Each row is a point on a landscape with many valleys, with its height.
From any point a ball rolls to the lowest of the 5 points nearest to it. It stops when none of these is lower. Distance is the straight distance between rows; heights are no part of it.
Q344: [-20  26 -52   2   2   9 -19  17   7]  h=1.41
Q684: [-23  -1 -32  -6   1  18 -22   0 -12]  h=1.77
Q222: [ 11 -41   9  -3 -13  -5   5  -5  -1]  h=2.04
Q340: [-32 -12 -20   0  -4   7   0   4   6]  h=1.40
Q869: [ 25 -37  18  -4 -19 -16  20  -4   2]  h=1.55
Q390: [ -6  53 -45 -17   1  10 -36   9 -40]  h=2.26
Q847: [-20  31 -40  13   3   4 -14  17  17]  h=0.85
Q374: [ -9  37 -17  12  20   8 -24   7  -7]  h=3.51
Q401: [ 45 -28  20 -28 -33 -49  32   2   9]  h=1.62
Q440: [-13   3  10  -1  -6  -6  28   2  16]  h=0.82
Q586: [ -7 -30  10  -6 -10  -2  17  -2   3]  h=1.34
Q86: [-19  -3  -7   6   2   8   0  -4   6]  h=0.78
Q964: [  0   9   1   3  14  14 -18  -7 -14]  h=6.00
Q259: [  7 -12  21 -16 -16 -16  40  -2  15]  h=1.31
Q665: [-16  39 -37  14  10   4 -17  16  12]  h=1.38
Q903: [-17  28  -2  15   8  -3   9   5  19]  h=1.96
Q746: [  7 -25   7  -3   0   9 -13 -12 -12]  h=2.51
Q524: [ 46 -34  19  -5 -24 -36  17  -6   6]  h=1.83
Q639: [-16   7 -25 -12   7  21 -29  -6 -28]  h=2.22
Q796: [-22  20  -7  10   6   2   4   6  15]  h=0.72
Q476: [ 13  16  15  11  20   8 -17  -6 -12]  h=6.91
Q795: [-11 -23  12 -15 -19 -10  34   4  11]  h=1.27
Q657: [ -7 -39  -6  -9  -3  11 -11  -6 -14]  h=1.78
Q186: [ 5 15 26 13  9 -4 15  0 11]  h=4.51
Q387: [ 13 -27  18 -38 -28 -26  45   7   7]  h=1.63
Q515: [-19 -30   2  -8 -14  -2  22   3   9]  h=1.52
Q229: [ 21 -18  26   0  -7  -8  13  -8   5]  h=2.78
Q897: [-10  25 -22  -8  13  17 -34  -5 -25]  h=2.38
Q126: [ 40 -29  19   5 -11 -17   2  -7   1]  h=2.44
Q610: [-19 -23  -9  -4  -4  10  -2  -3   0]  h=1.45
Q168: [ -3  25   9  12  21   7 -14   0  -2]  h=6.04
Q178: [21  9 28 14 16  5 -5 -8 -6]  h=6.90
Q189: [ 20   2  32 -11 -10 -17  38  -1  15]  h=0.81
Q248: [ 19 -20  16   3   1   1  -3 -10  -6]  h=3.77
Q945: [ 7  3 15  9  7  3  0 -4  1]  h=5.42
Q347: [ -9  42 -53   0   5  12 -30  21  -5]  h=1.68
Q550: [-22  15 -35   5   5  10 -21   5   2]  h=1.60
Q467: [-29 -35 -10  -9 -14   1  12   6   4]  h=1.76
Q540: [ 41 -22  23   5 -10 -19  12  -7   2]  h=2.91
Q733: [ -4  42 -29  -7  13  10 -39   3 -34]  h=0.83
Q506: [ 28 -30  20 -24 -25 -30  37   3  12]  h=1.53
Q45: [-15  18 -10  11  11   6  -8   3   7]  h=2.36
Q23: [ 3  3 23  5 -1 -6 20 -2  9]  h=2.89
Q721: [-11 -12  -9  -2   2  12 -15  -5  -9]  h=1.73
Q863: [27 -7 26  8  2 -3  6 -8  2]  h=0.66
Q551: [12  5 26 12 10  4 -1 -6  0]  h=6.53
Q217: [ -6 -13   3   5   4   7  -3  -5  -2]  h=2.24
Q718: [ 21  -7  28   1  -5 -11  21  -6  11]  h=0.68
Q393: [  6 -25  15  -3 -14  -9  24  -1   8]  h=0.67
Q759: [-8 28 10 15 13  1  0  3 11]  h=4.02
Q991: [ -8  16   2  10  15   9 -10  -1   0]  h=4.57
Q372: [ 15   0  17  11  13   9 -14  -7 -12]  h=6.79
Q844: [-14  31 -38   4  11  13 -31   7 -11]  h=1.99
Q749: [-10   4  11   4   2   1  14   0  10]  h=2.18
Q598: [ -1  33  -9   2  23  14 -32   0 -23]  h=3.54
Q279: [-29  -2 -24   3   2  10  -7   2   5]  h=1.42

Where does a ball stop that starts at each point below?
Q639 | Q86
Q945 | Q86
Q964 | Q86
Q524 | Q393
Q746 | Q86
Q401 | Q393
Q467 | Q393
Q168 | Q796

Write out the way that a ball takes from each point below.
Q844 | Q344 > Q847
Q186 | Q749 > Q86
Q374 | Q665 > Q847

Call two points neighbours if one is among the 5 nearest of the other. Go from one point of each pair to the other, from neighbour to neighbour, staying as low as possible. Name the highest point that can't be avoided.
Q393 / Q86 | Q515
Q847 / Q733 | Q844
Q847 / Q796 | Q550
Q863 / Q393 | Q718
